Each row is a point on a tangle of strands that fork and nearly touch. The rows are in no order.
In the rows, zero is written as 128.
Two points are linked if the straight distance between their rows is under 156. Some points are linked to none.
Q576: [117 126 175 168 112  90 162  70 176 111 123  92 125 140 107 106 169 135
 135 100 114 129 136 126 138 190 142 129  85 109 146 138  95  68 139]
Q388: [ 81 142 152 140 106  93 174 107 167 102 114 104 130 144  83 110 209 151
 144  68 105 150 113 101 158 166 140 112  68 121 120 131 107  64 148]
Q58: [153 114  92 151 133 131 130 132 147 127 181 160 149 126 154 141 117 164
 169 146 135 174 161 110 147 163 105 167 149  72 128  85 182 130 104]
Q411: [144 126 126 137 125 136 174  79  68 136 150 147 161 119 145  89 108 121
 123 155 124  99 113 143  85 144 154 132 120 108  97 139 143 120  59]
Q455: [153 105 162 106 160 144  77 144 132 157  95  84  85  71 108 171 108 147
 173 113 158  64 143 146 126 105 154 126 138 134  85 179 140 179 137]
Q457: [119 133 132 164 118 118 127 101 131 106 134 123 128 135 154 125 147  86
  57 137 146 106 126 183  98 154 148 145 118 184 200 139 105  94 147]
Q591: [ 83 153  95 125 117  76 108 148 130  67 127 137 117 156 166 123 177 126
 122 129 134 172 132 122 127 107 134 102  79 166 168 151 109 138 168]
Q971: [163 147  61  70 106 161  74 129 117 173 133 164 116  99  78 206 143 107
 125 120 163 167  74 169 195 102 153  83 174 150 106  81 114 140 188]
Q900: [100 101 138 118 115 119 158 150 161 128 107 118 138 168 161 125 140 141
 118  92 127  86  92 118 110 117 123 142 114  99 126  70 122  82  73]
Q335: [116 110 131 161 138  88 199 123 115 137 145 103 138 111 152 112 126 125
 108 132 115 104 141 157  78 163 180 127  82 134 114 137 117  97  50]
Q211: [178 169 164 114 101 165 122  54 165 153 130 159 157 152  95 105  87 151
 107 110 151 105 109 188 156 134  97  96 150 119 154  86  92 119 157]
Q964: [103  91 105 145 121 139  68 135 108  83 111  91 122 127 123 136 164 157
 150 159 113 137 106  59 115 104  56  97 130 111 125 141 155 174 186]
Q935: [104 139 147 146 154 112 103 196 157 111 158 167  96 120 173 157 114 119
 144 134 135 166 162 122 147 148 150 174 124 120 142 106 124 153 151]
Q574: [133 113 205 132 115 102 125 126 175 146 118  93  66 115 139 119 106 168
 129  88 147  81 181 152 135 148 184 168 104 115 124 168  92 125  87]
Q402: [125  76  96 160 116 156 105  82  79 103 100 111 140 129 126 125 153 140
 139 152 101 127  90  83  86  91  46  70 173 110 116 124 131 155 171]
Q987: [ 84 131 121 128 117  75  93  81 122  97 134 110 165 162 156 109 164 141
 122 118 115 123 168 132  93 151 150 129  73  74 126 184 132 129 103]
Q770: [104 164 127 103 130  91 108 129 105 102 164 186 125 150 141 130 191 108
 135 139 161 193 124 104 175 119 133 126 100 161 140 160 134 173 179]
Q765: [148 133  43  98 102  45 142 180 128 145 150  86  65 118 110 123 114 136
 142 145 123 131 171 102 124 132 156 140 114 167 140 204 154 160  94]
Q762: [127 117 208 150 137 115 100 116 208 136 134 124 111 154 143 105 119 160
 100 103 126  95 180 128 138 159 158 168 123  89 190 124 112  97 110]
Q637: [200 122 152 131 137 144 174  87 123 160 127 108 112 100 129 112 139 117
 123  99 144  72 134 151 156  89 189 152 155 173 126 152 117 126  85]
Q135: [137 155 177  70 119 143  93 157 140 137 149 196 117 140 132 173 150 117
 134 122 179 158  76 156 181 136 134 131 127 119 120  85 154 144 163]
Q283: [152 140 100 151 161 133 154 127 117 154 136  89 162 116 109  92  70  94
  98 165  96 102 184 120  81 126 110 156 141 156 139 140 114 113  95]
Q45: [199 124 157 122  90 149 169  69 137 150 115 105 112 148  86  91 144 125
  86  98 139  80 125 139 177 123 158 139 150 182 184 137 111  96 114]
Q259: [108  92 144 142 146 129 138 129  91 104 146 148 151 163 198 118 156 144
 147 148 112 155 105  96 127 116 127 126 105  75  86 134 156 148  76]
Q823: [110 151 114 118 124 123 195  97 166 132 103 109 176 126  88 117 146 155
 142  63 121 118  90 142  86 122 120  66 107 103  86  85 100  76 129]
Q463: [159 113  77 160 165 123 172 137 114 150 158 103 171 130 145 103  80  97
 118 189  85 145 157  89 113 136 104 130 160 129 125 108 167 106  64]
Q420: [149 125 129 142 141 135 126 146 126 148 151 112 120 133 130 129  71 111
 107 156 121  94 181 128  96 136 137 198 171 136 188 157 140 125 101]
Q297: [ 91 165 126  87 104 139 115 118  93 106 108 167 153 144 121 122 136 132
 131 120 157 143  76 157 114 125  81 110 118 109 129 118 118 139 138]
Q491: [110 121 118 165 132 109  98 163 121 120 141 128 107 156 162 134 103  96
  72 161 127 122 153 147  89 144 152 164 119 156 228 156 126 115 121]
Q551: [168 118 190 142 154 212  80 114 118 145 123 144 122 136  96 146  71 115
 110 154 144 125 125 143 151 122  77 156 184 124 150 119 137 146 170]
Q192: [121 165 150 103 175 160 157 126 127 127 116 144 178 147 146 146 158  67
 134 105 134 164 116 141 148  71  90  97 156 149  88  72  80  97 155]
Q167: [128 128 138 134 125 163  75 123 124 102 125 136 126 107  85 138 162 153
 169 157 151 173 103  89 183 101  77  91 147 103 112 145 127 177 195]
Q123: [151 120  75 133 113  85 145 151  85 145 139 101  98 124 145 116 117 123
 145 163 100  89 162  97 100 128 138 133 128 148 115 207 166 176  81]
Q224: [160 162 125 107  76 132 144 107  59 134 128 154 113 153  84  65 111 104
  97 175 129 124 119 114 133 131 108 161 133 152 157 196 149 159 111]
Q196: [ 83 111 203 142 157 108  82 175 124 125 103 146  95 165 148 117  70 131
 119 139 116 123 153  84  80 138 104 160 121 102 181 165 125 145 140]
Q261: [123 159 174 131 198 140 135 142 112 107 112 150 146 126 140 125 160  75
 161 135 141 143 128 108 147  85 130 112 136 158 103 131  88 155 165]
Q632: [126 121  77 105  99  87 144 210 124 131 120 128  34 101 119 130 111 136
 131 141 154 140 154 108 149 111 156 146 147 195 148 163 126 142 135]
Q877: [139 119 140 109 165 142  82 155  86 141  89  86 124  95  92 171 120  99
 165 138 130  61 136 129  89 107 118 127 126 110  75 171 154 164 131]
Q363: [ 97 129 106 149 166 114  80 118  93  93 122 112 172 148 157  98 120 124
 116 186  71 183 149  77 112 133  88  74 131 139 161 183 160 165 143]
Q361: [123 140  91 133 115 101 176 152 125 122  88  88 109 120 114 107 165  98
 122 102 124 106 120 109 127  91 163 116  98 182 132 143 114 103 114]
Q150: [157 143 122 145 129 142 131  74 175 173 111 126 107 108  95 114 154 153
 132  71 143 105 115 165 157 103 178  61 134 180 145 103  78 100 172]
Q705: [125 121 155 102 138 169  82 113 152 110 124 177 135 135 120 155 166 153
 169 122 163 161  85 120 189 114  95 101 158  98 114  85 140 158 193]
Q360: [113 106  96 146  87 161 160 143  73 125 129 153 125  71 111 141 146 158
 175 140 113 157  68 112 130 141 136 107 103  98  55 113 192 163 134]
Q912: [151 106 197 112 141 120  96 152 143 158 103 123  57 102 118 134  90 168
 148  92 166  85 164 135 165 106 166 153 137 142 104 185 118 166 107]
Q969: [109 123 108  92  73 109 111 215 176 127 134 175  43 110 150 146 117 157
  98 124 147 139 118 138 175 134 185 153 134 170 159 115 138 156 156]
Q275: [145 121 150 134 118 151 156  74 162 141 117 135 149 170 125  99  93 120
  72 120 128 119  99 146 130 122  76 123 172 130 168  50  81  76 126]
Q614: [131 117  94 115 105 185 107 114 129 140 112 143 131 174 124 135  94 121
  93 128 139 151 103 139 125 114  50 138 191 116 172  54 121 102 144]
Q927: [142  69 154 155 125 114  94  99 194 138 131  82 118 144 146 107 104 164
  95 112 109  38 159 119  99 134 145 153 133 118 200 112 112  97 123]
Q753: [121 135 108 166 118  77 137  63 165 107 171  97 148 144 144  94 173 134
 132 125 112 133 172 104 136 165 145 134  85 105 152 147 115  97 124]
Q788: [ 75 156 105 139 151  79 106 162 113  90 138 133 146 161 174 102 131 113
 118 146  93 212 149 104 123 148 111  90  88 150 140 170 151 143 112]
Q415: [167 138 160 131 140 164 166  87  96 138 143 173 138 124 133 103 109 119
 135 148 142 120 112 139 131 127 117 153 145 104  99 110 134 133 103]
Q813: [ 97 163  68 107 155 122 102 182  92  97 123 116 171  92 129 190 144  81
 158 153 110 151 131 141 112 118 121 115 107 136  69 143 136 140 156]
Q640: [ 85  77 161 130 135 104 144 145 134 117 126 158 151 174 193 109 144 155
 118 121 124 124 116  98  97 132 114 151 116  73 124  95 139 111  65]
Q319: [174 150 109 131 113 161 170  51 153 160 109 105 155 111  71 127 134 142
 125  49 133  96  82 164 118 112 160  70 137 129 125  96  93  76 128]
Q907: [ 99  93 175 165 168 105 172 169 127 135 119 144 110 120 162 116  97 110
  87 130 112 115 116 157  76 145 165 136 109 160 145  91  90 108  93]
Q807: [124 158  98  67 105 141 102 175 120 128 140 157 112  94 103 188 133 100
 125 132 158 154  88 171 174 124 150 120 145 155  96  88 136 140 168]
Q315: [ 96  93 174 157 166  96 106 170 100 150 115 111 108 174 141  84  64 134
 107 168  67 159 141  46  81 141 102 127 139  84 189 181 164 162 107]
Q839: [123  84  96 145 135 165 104  73  68  95 107 114 187 153 158 121 139 100
 114 145  83 131 115 115  87  82  52  92 197 111 128 128  99 129 175]
Q98: [165 124 201 146 135 192 131 102 105 149 140 167 141 127 114 126 117  95
 125 168 153 161  96 142 153 138  70 141 171 121 105  98 150 148 153]
Q863: [134 113  98 148 145 120 133 151  51 136 113  96 114 102 101 142 116 101
 151 162 107 117 124 115  97 111 117 121 115 140  91 203 179 172 101]
Q854: [164 167 120 108  62 116 179  94 100 133 127 140 112 160  82  66 112 128
  79 132 135 110 105 124 140 133 134 171 138 153 175 155 119 110  93]
Q70: [118  92 131 146 125 151 157 122  88 108 117 148 153 106 125 116 178 168
 179 127 123 163  88  70 133 115 112 106 115  68  64 132 163 156 126]
Q950: [ 97  87 149 173 190 132 112 151  95 116 125 110 144 132 145  98  72 116
 104 200  58 174 141  74  99 133  96  89 137 128 147 165 155 159 118]
Q795: [104 145 102 161 140  93 194 125 110 126 118 110 141 117 121  99 176 103
 126 104 105 126 117 109  96 117 197 105  70 146 110 151 112  94  92]
Q596: [135  97 132 142 123 111 129  95 181 161 151  52 144 110 113 123  98 145
 102 132  97  44 184 156  52 173 117 136 124 116 168 137 129 101 120]
Q175: [152 154 125 113  99 129 106  74 193 135 155 124 129 135 100 113 106 170
 135 109 157 104 135 164 145 164 121 116 121 114 154 100 108 121 138]
Q201: [105 174 131  87 103 120 178 124 189 133 101 112 125 106  56 125 151 167
 146  53 125 113  90 131 154 149 158 105  80 114  88 109 107  78 135]
Q75: [159 118  94 132 127 114 170 148 167 149 120  79 101 101 114 151 162 129
 135  97 145  77 150 128 160 103 178 140 123 187 127 134 113  94 109]
Q919: [115 139 107  93  83 103 114 164 193 129 140 142  71  91 130 156 157 170
 118  94 157 134 135 148 192 137 214 132 110 165 133 107 112 126 162]
Q205: [133 148 144  77 132 202 111 130 121 127 111 144 176 157 134 188 122  82
 129 105 145 170  87 182 151 108  61 111 168 117  81  50 123 113 161]
Q962: [168 125 154 124 147 179  84 136 115 150 110 116 138 148  87 136  60  96
 108 177 109  97 166 117 128 107  85 191 190 126 165 152 138 133 145]
Q322: [135 118 104 117 121 172 114  80  87 115 102 130 177 189 140 108 121  95
  82 146  98 146 117 109 123  80  23 142 208 124 136 112 103 118 156]
Q358: [ 90 143 141 139 126  78  82 128 133 120 149 123 137 118 177 130 132 153
 151 119 126 151 180 134  92 170 163 127  58  76  92 127 123 136 103]
Q929: [148 102  71 159 139 129 136 136 110 141 163 133 166 143 153 111  95 143
 142 174  92 185 167  72 140 157  82 149 156  95 144 122 196 123  89]
Q385: [142 142 114 135 120 123 142 125 194 139 135 107 105 108 104 163 173 145
 137  83 144 108 138 150 196 132 190 111 113 174 141 113 100 103 156]
Q514: [153 126  87 111  97 119 112  81 170 129 169 148 141 123 139 139 129 185
 163 122 166 118 153 152 152 164 126 143 133  79 126  92 143 130 118]
Q28: [107 151 153 132 176 168 124 176 100  90 125 140 156  98 118 166 176  84
 154 147 121 176 113 128 145 101 114 125 108 125  69 134 133 154 180]
Q734: [ 96  98 182 171 176 120 145 168 145 126 135 156 107 108 186 117 108 122
 140 136 118 150 153 132 101 132 165 142 121 141 112  90  95 128 126]
Q293: [126 161  89  93 104 121 175 138 111 153 135 151  87  39  88 127 108 169
 161 110 154 131 115 163 121 139 201 119 112 182  90 142 119 135 125]
Q649: [111 124 154 141 147 104 107 169 130 116 175 177  98 123 180 143 166 121
 155 153 143 199 148  98 173 139 135 149 113 129 129 149 153 175 172]
Q508: [158 145 113  75 128 171  99 144 129 131 135 143 168 152 124 192 119 103
 134 106 164 127 101 154 162 124  70 159 156  71  90  83 146 118  91]
Q745: [131 139 123  87 118 153 121 170 150 119 107 118 151 150 137 178 123 109
 127  89 144  81 101 150 136 109 122 139 124 106  86  79 140  94  92]
Q835: [104 143  91 103  94 127 187 158  94 132 111 150  97  69  96 119 104 173
 174 131 111 128 117 133 110 140 140 112 115 131  49 115 155 152 108]
Q531: [ 91 136  99 106 152 104  93 163 148 110 121 103 150 101 155 177 135 114
 162 117 115 121 168 154  78 134 153 120  74 101  75 123 141 143 131]
Q636: [134 142  98 130  85 141 113  81 104 122 128 125 131 133 121 141 119 112
  92 108 157  85  87 212  82 143 141 120 123 148 168 127 100  96 116]

A fork is a point with three links, a tip a point with one. Leave the first point through the second and follow the links. Name the first fork or tip that comes.
Q335 / Q907: Q196
Q987 / Q358: Q293
Q531 / Q358: Q385
Q632 / Q765: Q596
Q196 / Q315: Q335
Q807 / Q135: Q420
Q58 / Q514: Q971

Follow the links from the first point to the second, and from the first to the third. Name the last point that the two ways share.
Q596 / Q388 / Q224: Q385
Q123 / Q205 / Q211: Q385
Q734 / Q762 / Q839: Q335
Q636 / Q45 / Q912: Q75
Q358 / Q363 / Q636: Q335
Q275 / Q765 / Q636: Q420
Q411 / Q745 / Q854: Q75
Q964 / Q636 / Q335: Q420

Name the points in between on the shortest way along the links from the first point to the second, in order.
Q863 / Q98: Q123 Q765 Q632 Q969 Q919 Q385 Q75 Q361 Q795 Q335 Q411 Q415
Q745 / Q293: Q900 Q640 Q259 Q70 Q360 Q835
Q175 / Q636: Q514 Q58 Q929 Q463 Q283 Q420 Q491 Q457
Q900 / Q632: Q745 Q508 Q205 Q192 Q261 Q28 Q813 Q531 Q358 Q987 Q753 Q576 Q388 Q201 Q823 Q319 Q150 Q385 Q919 Q969
Q315 / Q415: Q950 Q363 Q788 Q591 Q770 Q649 Q935 Q734 Q907 Q335 Q411
Q551 / Q705: Q962 Q420 Q283 Q463 Q929 Q58 Q514 Q175 Q211 Q275 Q614 Q322 Q839 Q402 Q964 Q167
